Each row is a point on a tangle of strands that fork, close into loops and nearly touch. The rows are in no order.
(in the rows, 128 means zero)
Points whose rows are less than 102 apart are linked; no others are. Some points are linked to none.
j_304: [ 80 139 129  89 144 155  99  78  80 121 146 166 118 170 132 120 125 114
  99 142 155 106  97 120 127 126 153  86 145  94 107 114 124 107  92 168
 112 135 142 131  91]
j_655: [ 98 177  79 124 190  89 142 161 120 142 176  88 107 129 126 107  83 129
  98  73 122  68 149 110 125  94  96 100 127 147 140 163 131 151 184 148
 140  81 133  81  50]
j_995: [207  78  96 110  84 137 155 139 128  68  87 140 193 136 122 158  90 115
 153 203 139 158 114 125 130 136 116 143 189 150 112 101 101 105 104 159
 133 165 154 161 145]
j_830: [ 80 171 134 109 134 136 148 135 111 157 159 151 131 133 121 106 128 143
 134 110 133 105 102 127  97 151 147  51 118 152 138 140 159 119 132 107
 153  83 104 161  92]
j_523: [106 116 155 151 189 106 102  78 126 136 134 142  85 149 138 118 151  97
 108  94 120 145 129 127 168  91 172 141 112  60 116 107 117 120  87 148
  78 131 162 120 122]
j_253: [168 119  97 168 170 136  88 114 136 122 142  90 128 105 150 145 124 142
  94 108  93 135 159 149 149  54  92 167 117 130 174 178  69 136 175 145
  89 193 177  48 134]
j_432: [113 111 119 168 178 129  89 122 168 127 116 105 104 130 159 155 172 178
 138  87 104 151 131 127 120 112 128 170  69 132 157 172  99 106 192 120
 148 137 154  70 154]
j_799: [120 107 153 160 156 123 100 141 176 142 108 146 101 120 122 147 151 138
 141 104 135 145 105 125 120 155 135 166  97 122 136 103 124 120 115 142
 117  71 101 153 174]
j_186: [184 129 139 144 131 140 105 137 150 129  96 135 134 121  93 120 121  95
 117 163 110 168  98 165 139 122 129 161 139 140 143  95 125 142  72 146
  89 137 123 144 152]
j_168: [ 85 132 149 149 193  92 117  97 115 144 152 144  77 156 132 117 150  91
 102  85 128 129 138 123 171  89 165 120 113  56 109 112 134 122  97 144
  89 120 163 116  88]
j_259: [120 123 116 105 123 172 136 114 104 127 121 138 127 131 154 132 121 148
 116 126 139 111 124 111 104 126 128  73 138 151 119 180 120 111 142 110
 155 139 128 129 103]
j_737: [104  86 154 160 163 117  84 117 179 144  89 101 105 135 123 159 153 182
 153 111 133 142 102 131  94 162 131 227  86 122 152 120 117 124 152 155
 145  72 123 130 192]
j_303: [107 161 121  57  52 103 207 109  69 120 154 135 221 157 141 129  81 128
 138 207 184  83 123  93 113 162 139  95 205 141  88  97 170 153 134 120
 152 154 104 129  97]
j_859: [ 85  87 179 147 104  52  86 129 176 146 151 114  77 104 142 112 151 108
 118  85 117 126 167 117 186  86 125 178  95  28 107  53 137 148  57 140
  78 132 142 140 185]
j_73: [147 107 131 157 137 150  98 127 174 141  90 104 114 114 126 148 149 156
 142 137 116 151  97 140  94 150 137 183  91 153 153 144 114 115 132 119
 153 112 119 113 185]
j_2: [ 78 207 106 105 162 107 150 135 105 148 153 111  99 153 100 103 109 119
  97  76 128 108 129 118 113 105 123  80 135 111 123 152 145 152 163 132
 127  93 126 119  40]
j_527: [ 97  92 169 178 150  73  68  99 171 112  98  58  87 123 144 132 177 154
 149  71  89 138 163 128 138  92 127 243  76  58 130 103 138 141 153 121
 120 157 153  70 193]
j_812: [162 104 113 122 100 157 152 135 147 123 119 136 149 108 136 131 130 153
 152 158 126 123 112 135  91 156 139 113 135 186 144 166 124  97 119 106
 177 119 121 149 153]
j_431: [103 116 106 119 146 164 137 143 118 145 157 141 120 111 160 144 143 188
 140  95 122 109 135 116  93 123 135  73 118 176 148 189 130 104 183  92
 187 113 121 122 112]
j_155: [109 126 143 135 170 139  97 103 125 131 125 165 105 144 128 125 146 113
 106 123 140 136 100 127 135 129 160 120 110 100 118 115 121 113  87 163
 101 111 128 145 126]
j_475: [105 188 108 117 154 139 146 144 112 148 149 118 109 133 115 105 116 123
 106  89 120 112 128 126 116 111 125  74 129 149 128 174 143 147 163 109
 138 104 125 121  55]
j_372: [ 71 137 123  49  80 119 164 127  82 127 166 171 210 162 132 105 100 138
 143 188 189  75  97 112  99 161 133  70 183 140 110  82 165 127 131 132
 158 138 100 152 114]
j_27: [176 158 104 107  54 156 168 107  78 115 133 102 149 129 128 127  76 112
 108 168 136 116 134 108 120 139 120  96 191 159 101 174 125 142 126 109
 143 174 149 131  69]
j_202: [135 149 132 131 135 131 149 154 147 145 140 152 138 114 105 109 134 122
 147 138 125 127 102 139 119 171 138  93 117 171 142 118 144 117 104 120
 133  79  93 176 126]
j_940: [198 142 121 141  94 170 124 111 115 127 106 107 125 110 125 126 108 106
  97 166 104 150 124 145 130 114 128 127 156 155 129 176 105 132 108 104
 123 178 147 106 111]
j_878: [ 95 104 169 171 156  73  95 120 159 140 134 128  71 122 143 118 161 100
 125  80 117 135 151 114 174 102 145 161  91  50 107  93 137 131  94 137
  91 117 147 124 152]
j_558: [ 67  99 162 169 168  75 101 128 154 143 158 161  66 127 143 130 159 101
 131  82 140 128 136  98 169 127 155 150  78  61 111  83 135 117  90 153
 100  87 138 142 146]
j_61: [138 140 141 138 136 126 118 178 107 113 176 173 130 145  53 115 125  67
 125 153 146 176 104 175 187 138 106 148 126 130 153  47 127 143  93 172
  68 106 130 179 110]
j_977: [150 178 112  82  79 153 142  78  43 128 126 103 144 152 116 130  77  89
  94 190 146 131 124  97 127 135 130  95 214 110  99 141 128 156  96 147
 121 175 156 133  67]
j_725: [158 105 124 148 118 158 127 131 166 141 111 121 134 104 131 145 142 162
 151 149 122 139  99 142  93 152 138 157 107 177 158 161 119 104 138 109
 174 111 115 128 175]
j_130: [141 143 126 175 134 129 108 176 168 149 140 101 108  89 140 146 174 147
 154 112  91 141 142 139 123 130 114 146  69 165 159 159 129 124 188  72
 158 112 109  93 175]
j_150: [146 133 118 175 161 135  90 132 154 129 116  91 109  98 137 137 155 125
 117  98  82 149 158 146 145  76 115 170  94 122 143 162 108 145 168 110
 107 174 149  53 152]
j_564: [ 73 162 135  95 145 143 106  75  70 129 176 158 106 176 107 114 129  89
  91 143 151 108  83 123 138 125 155  89 145  82 110  96 123 124  88 179
 111 129 141 129  82]
j_265: [108 107 172 152 124  75  92 123 156 145 137 110  87 101 125 106 148  93
 117 100 112 138 156 141 188  72 128 175 105  45 106  46 142 163  60 144
  64 135 131 141 182]
j_630: [108 163 150 153 103  80 109 179 169 154 138 107  94  84 123  86 153 105
 142  94 105 119 180 131 166 163 107 108  68 115 126  97 145 153 117  66
 119  84 101 157 149]
j_568: [134  93 118  98  86 154 187 102  85 106 118 153 189 118 182 149 109 152
 144 182 167  88 144 100 117 147 132  93 174 167  98 146 139 108 137 108
 173 156 116 133 140]
j_101: [ 51 112 107  60 135 144 142 102  80 126 138 155 139 173 181 132 107 191
 116  93 162  74 140  97 105 111 116  56 144 118 116 152 138 119 170 117
 150 140 126 105  70]
j_821: [ 94  94 109  98 158 159 123  80  99 100 106 148 120 163 181 137 128 171
 114 100 145 119 144 104 128 121 134  90 131 113 122 182  93  99 149 137
 132 167 153 107 101]
j_331: [120  94 176 164 134  94  83 104 159 129  94  72  88  97 130 117 163 120
 136  89  86 141 157 142 144  78 125 219  98  54 116  76 144 161 104 132
  86 161 127  94 205]
j_689: [141 142 112 143 167 150 117 112 118 130 116 117  99 133 134 123 128 120
  91 102 110 133 137 135 143  84 128 109 132 120 127 175 112 127 135 122
 105 149 160  97  90]
j_187: [160  89 148 130 110 131 148 191 160 110 131 156 130 180  53 179 143 119
 151 124 140 215 100 175 118 135  99 198 118 126 166  71 117 127 131 141
  91 109 117 183 151]
j_263: [155  61 117 113 115 157 110 146 137  89  97 160 162 180  77 177 129 135
 137 148 159 190  87 146 108 127 103 188 158 119 144  88  91 100 127 182
 117 139 140 186 162]
j_369: [ 60 122 117  75 117 155 149 118  99 142 141 156 151 149 168 123 115 183
 132 111 156  75 128 102  89 124 135  41 149 138 118 154 155 117 161 101
 171 124 106 132  94]
j_423: [211  99 101 109  81 144 156 122 122  87  97 133 180 122 131 146  90 117
 141 204 132 134 110 125 131 146 130 122 185 163 113 128 108 113  98 148
 147 166 151 147 131]
j_874: [140 154 127 163 141 137 122 166 154 150 137 116 103  93 133 128 161 130
 138 109  96 142 132 140 128 139 128 116  84 160 141 159 141 127 151  74
 146 104 112 114 144]
j_77: [144 163 123 150 156 138 117 140 139 143 121 111  94 109 123 114 137 102
 106 106 102 137 138 141 143  99 128 118 116 126 123 161 130 141 139  98
 107 131 138 105 101]
j_170: [140 110 166 169 143 116  86 110 159 134  86  92 101 106 119 117 152 111
 128 113  90 154 130 145 141  90 129 203 108  83 123  87 135 161  97 132
  87 149 119  99 194]
j_994: [ 91 196 116 139 163  70 129 171 135 148 151 101  91 118 111  85 126  85
 107  63 109 106 175 123 157  95 107  98 115  95 120 133 146 163 164 102
 111  94 137 119  67]
j_607: [138  85 113 115 124 173 110  68  95  97  72 131 134 139 167 145 127 156
 121 145 143 139 130 104 128 131 137 125 132 122 119 182  79 113 131 146
 136 173 150 112 144]
j_146: [135 123 147 149 167 136  86 111 141 135 111 145 107 132 124 126 145 104
 111 125 123 148 101 135 143 120 151 150 108 105 122 109 117 129  83 154
  95 113 128 134 152]
j_672: [ 92 117 139 120 173 153  88  75 113 124 132 171 104 164 136 129 142 114
 105 118 143 124 102 117 140 128 164 104 122  87 117 118 113  99  83 179
 105 128 148 137 114]
j_575: [172 135 142 144 134 119 117 168 160 124 107 138 136 127  82 116 122  90
 131 148 115 164 115 167 149 134 115 164 122 135 146  75 127 140  85 149
  74 115 107 160 152]
j_228: [143 144 138 169 137 120  94 142 157 137 103  96  92  94 135 123 166 109
 130  96  84 139 158 150 150  91 120 165  94 101 118 132 135 149 139  96
 102 153 125  76 167]
j_862: [141 159 112  71  49 119 212 112  78 107 148 119 207 145 133 124  75 115
 142 202 158  86 137  93 116 165 140  95 206 155  88 122 162 150 123 127
 153 158 122 139  85]
j_368: [144 134 148 153 131  96 134 193 170 143 132 151 127 108  90 117 136 104
 150 126 126 149 135 154 153 174 100 144  90 142 155  68 138 143 103 127
  88  67  90 186 160]
j_663: [151  72 111 114  79 165 168  96 103 103 105 143 176 108 180 156 122 164
 153 183 163 113 143 100 116 150 133 119 156 172 115 162 111  96 142 112
 185 160 128 124 162]
j_52: [ 81  79 172 163 125  47  89 124 177 135 144 116  68 109 150 121 158 120
 122  60 122 131 168 108 178 102 137 181  89  29 111  70 139 132  82 130
  91 129 153 128 167]
j_890: [158 125 126 152 123 143 136 153 167 159 128 119 122  94 129 140 150 162
 164 138 103 139 113 153  95 158 134 142 100 185 162 160 132 103 145  92
 173  91 101 128 181]
j_652: [173 170 142 144 125 110 149 174 159 139 116 128 136 105  92  83 127  84
 138 154 102 141 126 165 148 169 114 128 104 156 141  90 142 148  99 114
  93 101  99 160 121]
j_492: [ 62 155 151 125 180 102 122  95  94 140 172 157  74 165 119 110 141  83
  95  91 139 116 120 120 151 101 163 103 120  62 113 107 136 119  98 156
  95 104 154 124  71]
j_329: [193  69 103 117 103 148 115 129 136  88  77 139 179 145 103 154 104 129
 140 183 140 169  95 137 113 129 117 163 169 139 131 112  97 111  97 169
 128 157 144 162 152]
j_210: [109 128  93 137 176 146 123 160 130 138 169 126 113 121 164 146 132 171
 129  79 122 103 144 121 111 105 116  82 107 168 151 189 117 116 190 112
 170 111 133 101  92]
j_349: [106 185 118 148 147  77 113 184 153 140 143  90  91  91 125  91 141  87
 123  70  98 103 188 139 174  98 105 110 105 102 119 131 142 160 168  84
 109 110 134 113 104]
j_10: [161  56 112 122  89 153 168  84 100  87  87 142 189 108 174 165 121 163
 152 196 166 121 148  96 123 152 133 153 159 164 112 155 103  98 150 131
 171 159 134 122 180]
j_992: [ 74 122 145 147 191 130 114 119 146 138 137 157  90 141 155 138 155 151
 136  66 131 123 123 109 125 140 159  99  95 112 125 140 133  97 137 124
 134  89 121 131 118]
j_63: [ 81 176 117  96 125 142 159 134  98 151 159 137 127 141 122 113 108 156
 122  96 136  99 118 119  91 129 133  47 133 150 127 163 154 134 156 108
 158  98 109 141  66]
j_162: [141 138  89 145 207 117 113 132 124 127 149 102 104 122 139 126  97 126
  88  90 107  93 157 137 155  67 102 130 138 137 150 178 100 141 163 158
 104 139 174  58  80]
j_415: [177  56 108 126  86 151 138  91 121  92  63 120 178 116 144 159 110 158
 152 190 155 142 119 111 106 151 126 177 149 160 125 152  89  99 137 152
 165 156 143 139 186]
j_79: [174 118 149 167 117 131  97 136 169 127  76  79 120 110 104 135 137 124
 132 155  92 155 118 164 102 122 116 222  90 134 149 110 132 143 126 120
 114 144  96  88 203]
j_996: [155 136  87 161 191 125 102 135 137 136 157  92 115 105 145 133 115 122
  93 105  95  97 166 142 160  58  87 143 132 140 164 172  92 143 172 143
  95 160 170  48 104]
j_164: [154 127 110 178 154 142  87 113 145 124 122  84 118 109 142 146 146 144
 115 105  80 156 156 148 129  64 103 190  88 123 163 169  89 137 180 133
 106 197 161  39 157]
j_411: [158 159 139 158 133 137 113 144 154 144 105 110 101  97 119 113 152  97
 120 120  88 145 134 150 146 114 125 139 102 126 125 138 139 142 120  91
 102 139 118 103 142]
j_792: [151 143 118  95  77 152 147  70  33 109 105 119 173 147 150 150  83  96
 104 201 157 116 134  84 142 142 133  94 211 116  80 129 122 139 102 153
 122 185 150 122  83]
j_110: [141 119 155 162 161 127  86 113 156 142  93 117 103 118 118 121 146 104
 114 120 106 153 122 142 149 104 141 183 104  95 120 106 126 143  94 142
  88 132 124 114 169]
j_721: [127 117 165 168 140 100  94 155 181 143 104 126  93 108 114 129 155 115
 134 106 125 137 127 131 144 141 120 183  79 100 120  86 139 145 102 129
  98  89 104 137 184]
j_867: [ 58 209 113  46  96 119 167 111  72 159 166 128 129 191  87 108  99 147
  95  94 156 109 103 104  85 129 120  66 158 113 114 131 152 151 168 140
 147 117 106 121  63]
j_628: [ 91 158  96 152 200  93 122 181 142 141 162 114  99 118 150 119 126 134
 127  61 109  89 157 119 142 104 117  88 106 142 135 156 132 134 192 114
 146  86 135  96  75]
j_671: [ 92 103 148 151 178 130 102 119 162 140 120 153  94 125 148 142 158 153
 137  89 131 133 108 115 117 147 153 140  86 118 132 133 118 101 127 138
 133  82 115 136 158]
j_802: [141 157  97  49  73 113 182 149 112  85 177 151 220 160  89 108  88 106
 159 208 146 118 109 134 119 171 118  86 196 149 125  76 145 130 117 165
 140 143 144 185  76]
j_309: [ 52 137 130  52  95 138 153 115  84 153 155 159 163 157 153 119 109 174
 132 128 174  69 118 102  82 132 135  41 150 134 113 129 167 128 154 103
 168 126  96 134  95]
j_644: [194 129 154 160 120 143 107 136 158 127  80  83 129  99 101 122 123 111
 127 157  78 163 119 177 119 106 120 203 117 135 150 107 135 147 104 125
  95 165 102  92 194]
j_602: [100 151 150 159 167  98 111 136 145 148 135 135  75 115 134 111 157  95
 120  85 121 133 137 120 158 113 146 116  94  86 109 122 136 130 113 111
 101  99 130 124 110]
j_82: [100 150 116 149 177 130 125 164 145 148 152 126  96 115 146 128 149 144
 133  71 107 115 143 121 126 122 136  83  99 148 136 167 136 123 178  88
 156  92 122 113 105]
j_934: [ 74 213 115  54  76 121 175 107  78 152 173 131 158 175  81  91  99 130
 106 128 154 112  93 111  83 168 133  62 163 133 124 119 161 146 134 144
 156 121 102 143  74]
j_68: [172  70 113 120 129 158  94 127 135  94  78 149 168 160  93 156 120 126
 125 161 145 185  88 146 112 123 112 184 158 119 140  96  93 114 102 186
 110 147 143 169 162]
j_504: [174  99 118 124  83 165 149  82  65  97  98 117 156 117 164 153 104 127
 116 173 152 121 142  98 136 134 129 108 174 147  99 176  97 120 130 124
 144 186 148 119 115]
j_578: [175 153 110  94  36 133 211 106  78 101 142 101 180 123 141 132  70 114
 132 190 150  99 144  99 121 153 130  99 199 172  88 152 141 143 127 111
 160 169 131 132  70]
j_917: [ 95 102 150 176 167  75  71 112 174 117 103  72  92 130 148 137 180 159
 146  66  89 148 159 131 135 106 127 227  63  75 142 126 131 123 175 120
 131 150 158  65 179]
j_453: [133 173 102  56  65 115 183 129  99 104 160 139 203 157 101  98  83 107
 137 201 149 108 100 119 112 181 130  82 193 150 118  92 156 140 111 163
 152 142 133 169  77]
j_464: [213  89 110 137  69 160 155  94 100  89  94 110 164 107 153 151  92 119
 126 201 133 139 134 114 129 143 124 136 171 160 108 158  93 113 114 130
 151 187 148 125 143]
j_272: [191 131 146 162 122 153 103 111 143 134  80  94 122 103 114 121 124 110
 111 150  80 164 115 174 130  98 128 176 124 138 142 126 120 140  97 117
  98 174 124  87 173]
j_708: [ 95  76 166 163 126  65  82  99 172 117 110  61  84 107 147 121 167 152
 142  55  85 138 178 131 151  74 127 225  92  36 121  80 155 144 119 131
 105 175 151  89 197]
j_891: [193 156 113 118  82 161 141 109 104 120 114 114 147 119 123 120  91 100
 107 179 120 134 115 131 128 136 132 106 172 159 116 163 119 129  94 115
 130 163 144 131  92]
j_211: [175 113 150 156 131 117 111 182 164 119  99 130 129 134  75 136 126 100
 134 138 119 181 115 171 138 124  97 197 117 117 151  60 127 156  98 152
  66 116 103 155 175]
j_382: [117  99 115 126 143 167 123 125 137 141 138 137 118 110 165 157 155 196
 150 108 124 122 128 114  95 132 142 114 101 167 161 188 116  94 175  99
 194 117 131 120 149]
j_418: [113  81 113 106 142 164 112  70 106  97  83 144 126 145 185 143 137 177
 124 114 144 135 144 100 124 126 144 117 120 117 121 188  83 107 145 146
 136 168 156 111 134]
j_137: [188 141 137 132 133 149 106 119 128 123 104 130 143 128  95 116 112  83
 107 172 111 165  94 163 145 123 132 138 159 130 138  96 121 142  64 156
  88 146 135 152 122]
j_448: [132  64 120  94  98 155 161 132 127 135 122 164 177  99 153 145 135 193
 171 159 145  87 137 118  88 150 140 108 161 171 156 154 145  83 140 107
 217 114 116 152 188]
j_707: [ 99 164  83 145 199  71 132 185 139 141 164 100  98 119 139 111 109 118
 111  64 112  72 163 119 146  94 102  97 117 136 140 150 140 141 185 133
 129  80 142  79  63]
j_931: [110 103 114 147 164 154 103 119 151 131 120 118 103 120 165 157 161 187
 150  96 116 141 126 124 102 131 136 139  88 147 157 188 103  97 182 110
 176 128 141 103 149]
j_648: [144 121 115 138 152 164 106  98 123 120 103 123 111 130 148 132 128 137
 105 112 113 141 130 123 135 101 138 117 122 119 128 181  93 115 134 124
 119 157 155  99 110]
j_554: [ 83 156 129  46  63  91 198 127  77 132 170 150 228 165 130 107  88 139
 142 205 186  79 115 105 103 160 137  80 203 140 102  78 172 159 137 128
 167 144 103 130 109]
j_243: [115 117 142 169 178 113  92 132 166 130 105 117  82 127 148 134 166 135
 141  73 107 139 142 125 145 116 141 153  79  99 122 137 126 116 150 107
 125 114 138  95 147]
j_429: [115  61 123  83 112 153 150 131 138 125 111 176 182 120 145 151 131 185
 167 159 163 100 118 121  86 150 137 122 157 158 151 125 136  84 142 131
 184 106 116 173 189]
j_65: [ 97 173  70  93 158 116 150 144 103 139 175  97 115 140 118 119  62 158
  91  84 140  61 140 107 103  97  91  91 150 163 142 178 123 155 183 159
 146 100 128  86  44]
j_319: [158 110 148 169 138 143  94 131 174 134  78  94 115 112 116 139 145 135
 139 131 108 155 103 151 108 133 125 207  97 134 147 118 123 134 121 125
 121 120 106 107 189]
j_875: [164 117 109  95  81 143 177 129 130 116 137 145 175 109 133 119 105 144
 153 175 133 102 118 131 104 158 135  87 158 188 130 153 145 104 116 111
 176 123 123 164 126]
j_616: [ 84 181 137 148 167  82 129 141 130 149 148 120  80 120 120 100 140  84
 112  80 116 121 156 120 153 105 131 101 108  83 107 123 144 145 134 107
 102  98 142 132  76]
j_200: [151 152 101 141 111 158 153 155 126 145 162 122 124 104 135 122 128 143
 125 124 112 123 131 138 106 128 125  83 120 194 146 197 128 126 164  77
 165 125 118 120  95]
j_696: [191 117 135 153 123 164 102  92 129 127  85  99 123 110 127 129 122 119
  98 152  96 164 113 149 129 105 134 154 136 137 134 165 105 131 108 120
 109 176 145  94 153]
j_167: [ 69 202  98  68 140 113 155 119  85 147 158 120 115 180  93 115  90 138
  85  77 147 108 116 101  96 105 106  79 149 113 120 147 137 151 164 156
 138 110 123 111  42]
j_765: [106 196 112  54  67 119 187 111  90 135 168 131 182 162  95  89  89 123
 128 176 154 104  98 115  95 183 131  71 176 145 122 106 161 146 122 148
 158 134 112 161  76]
j_902: [128 137 160 165 113  93  95 177 184 144 110 108  96  88 115 113 154 115
 142 109 115 133 154 139 153 153  98 164  74 112 129  80 141 151 108 103
 104  93  91 144 195]
j_247: [101 176 138 148 117  79 113 174 159 145 139 104  92  87 126  88 154  94
 135  83  99 113 185 132 171 133 105 103  82 105 115 112 144 157 144  68
 113 106 118 140 123]
j_455: [158 107 113 112  61 150 192 132  96 127 178 137 166  97 158 138 115 170
 159 156 141  90 164 125  95 136 130  83 155 201 131 186 140 108 160  72
 209 148 123 131 128]
j_409: [137 146 132 136 141 151 124 133 141 135 121 149 121 119 121 115 140 118
 128 131 125 129  98 136 119 151 144 105 121 142 126 133 136 115 104 124
 125  94 109 151 126]
j_280: [ 52 148 152 120 160 126 117 127 115 141 190 183 106 144 116 120 134 109
 125 113 153 104  96 116 127 153 153  85  98 117 121  93 142 105 104 160
 118  67 103 159 111]
j_442: [ 46 132 149 140 178 123 116 113 120 135 178 177  93 148 136 127 149 119
 120  97 149 107 107 109 128 143 167  95  93  97 118 102 139 101 105 160
 112  78 115 143 107]
j_638: [172  94 145 149 130 127 124 185 174 113  99 137 137 156  61 162 135 119
 143 132 128 203 103 173 117 125  91 214 125 123 155  70 124 140 119 155
  86 112 107 172 161]
j_165: [118 105 173 161 125  84  87 153 163 136 128 129  96 103 110 118 140  96
 124 114 122 143 143 140 180 100 108 189  95  67 118  54 136 164  69 150
  66 108 112 149 190]
j_339: [ 58 117 157 158 178  93 110 124 135 139 170 174  74 140 141 132 158 106
 121  83 144 122 125 106 155 136 167 124  86  79 114  94 134 108 101 151
  99  74 130 137 121]
j_11: [ 67 140 125  58  93 136 155 113  86 144 156 167 183 153 143 108 114 151
 138 157 178  78 102 110  92 149 135  55 172 138 110 105 162 124 134 119
 165 126  99 146 112]
j_562: [175 168 119 112 108 148 122 117 108 124 120 137 147 137  94 108 100  81
 109 187 120 148  92 147 138 140 132 113 180 132 130 107 128 137  73 163
 102 144 137 159  89]
j_585: [128 144 158 150  94  84 103 189 179 147 122 101 104  80 118  92 152 110
 148 110 103 119 174 144 166 175  94 134  66 120 133  81 145 153 110  83
 110 100  92 154 177]
j_974: [151  97 150 141 103 117 157 211 159 114 154 165 122 169  58 173 147 106
 152 118 140 208 126 171 143 148  86 191  95 125 157  61 121 142 128 136
  76  86 114 184 158]
j_680: [157 151 152 154 127 101 125 169 153 137 119 139 126 103  89 104 138  89
 134 140 121 146 130 158 164 153 109 149  98 128 138  70 138 154  88 132
  77  94  95 162 147]
j_972: [112 132 116  88  75 146 194 103  47 116 137 119 172 143 163 148  91 157
 120 151 176  77 162  92 116 120 115  87 190 152  86 159 140 148 181  95
 157 167 112 107  77]
j_728: [107 131 140 166 169  94  97 154 163 139 126 118  82 111 148 125 165 116
 131  66 103 133 158 118 157 106 131 132  88  93 117 130 134 128 146 100
 117 116 138 104 126]
j_763: [108 157 138 114 130 137 153 146 131 153 154 155 140 117 119 107 128 137
 149 125 131 112 101 137  98 173 145  67 120 164 140 130 156 117 119 109
 153  74  94 179 114]
j_258: [189 150 104 100  99 139 139 142 116 104 125 150 171 144  90 113  90  87
 131 198 125 150  91 154 138 153 124 109 180 151 138  95 123 132  75 162
 108 146 144 174  86]
j_312: [152 112 119 104  90 157 155  77  47  99  97 124 169 138 163 148  98 116
 115 188 160 110 142  90 138 138 135 101 192 130  89 147 111 132 122 136
 127 180 137 124 100]
j_915: [133  54 131 112 115 156 115 147 144 104 108 161 145 199  67 190 143 145
 138 125 162 205  88 155  97 127 107 211 143 109 149  88  95 110 145 172
 115 116 138 190 159]
j_599: [145  94 125 106  69 142 220 111  73 102 149 144 193 117 177 149  99 152
 152 183 164  81 166 102 112 140 140 104 187 180  86 146 144 119 152  86
 183 160 106 119 129]
j_829: [161 109 145 143 126 100 151 210 181 125 134 153 133 138  70 142 132 112
 162 123 128 180 127 168 140 160  86 172 104 145 164  64 126 143 122 130
  86  79  99 186 162]
j_250: [166 152 132 134 129 120 153 171 158 139 134 143 145 113  97  99 126 106
 149 150 115 146 105 159 131 172 123 116 110 172 148 107 143 125 106 123
 112  83  92 177 127]
j_905: [ 73 115 112  84 148 159 127  92  87 119 121 158 123 167 174 135 123 169
 115  97 152  96 138 100 118 118 134  69 133 109 118 166 115 106 150 133
 136 148 140 118  82]
j_459: [145  86 117 100  71 148 183 130 120 126 149 152 171  94 155 134 126 181
 172 164 137  88 147 119  90 146 142  99 151 192 145 171 145  94 142  90
 217 126 125 144 169]
j_897: [165 142  96  72  90 132 148 150 111  89 156 158 191 151  81 119  98  91
 146 194 139 139  98 144 133 156 115 100 191 142 132  77 122 119  94 170
 116 149 148 183  82]
j_661: [173  67 111 128 103 159 106  86 126  99  56 121 159 126 139 145 114 155
 132 174 142 158 107 116 110 140 131 170 136 146 131 153  87 108 122 156
 152 161 140 128 176]
j_759: [154 104 118 104  50 145 210 121  80 113 169 137 182 104 169 142 102 160
 158 169 160  77 170 116 106 135 135  96 174 188 106 173 142 118 164  73
 200 159 116 127 123]
j_371: [163 180 107  81  58 148 171  89  48 118 132  89 151 146 115 134  73 103
 100 174 145 116 138  89 126 142 119  98 211 139  95 154 135 156 120 125
 137 177 145 125  52]
j_147: [101 115 126 151 196 129 110 121 144 125 119 136  89 139 155 141 158 155
 122  72 115 134 139 117 135 117 155 120  94 106 130 160 115 102 154 123
 131 117 146 104 114]
j_549: [102 103 136 176 182  96  78 114 170 117 109  82  95 132 155 153 174 174
 145  72 102 158 149 130 132 110 136 214  68 101 152 153 117 116 187 121
 140 141 158  63 160]
j_428: [ 69 171 143 108 170 119 118  80  77 138 177 153  82 170 103 110 129  85
  92 122 143 115 102 126 146 111 160  97 138  77 108 107 129 133  91 171
 105 116 147 124  69]
j_606: [154 135 137 172 120 123 111 169 179 158 121  90 112  94 132 144 171 151
 164 127  94 142 123 153 108 155 119 167  72 166 162 133 138 123 161  76
 165 102  96 104 197]
j_145: [125 163 146 141 144 129 123 132 131 143 141 149 114 119 105 100 138  82
 118 140 127 136 105 141 143 144 137 116 117 125 124 109 141 133  88 136
 100  97 110 158 112]
j_816: [161  85 128 125 121 169  97  79 118 113  67 129 141 132 144 136 128 143
 120 157 138 155 103 121 119 130 138 145 136 133 128 157  88 111 101 151
 132 164 143 132 156]

A tip is a point with one link. Name the tips that can be reached along the links from each point below, in the order of the rows.
j_186 | j_145
j_331 | j_523, j_65
j_319 | j_874, j_429, j_875, j_915
j_859 | j_280, j_165
j_150 | j_162, j_648

A fork is a point with three links, a tip a point with one. Leave the first point through the second and follow the links. Name the first fork or tip that comes.
j_829 / j_974 | j_575
j_10 / j_663 | j_429
j_931 / j_382 | j_65
j_339 / j_558 | j_165
j_101 / j_369 | j_27
j_331 / j_170 | j_523

How many points has the smallest loop of links through each point below? Write none if it is on no loop.
j_575 | 8
j_250 | 21
j_707 | none
j_147 | 15
j_459 | none
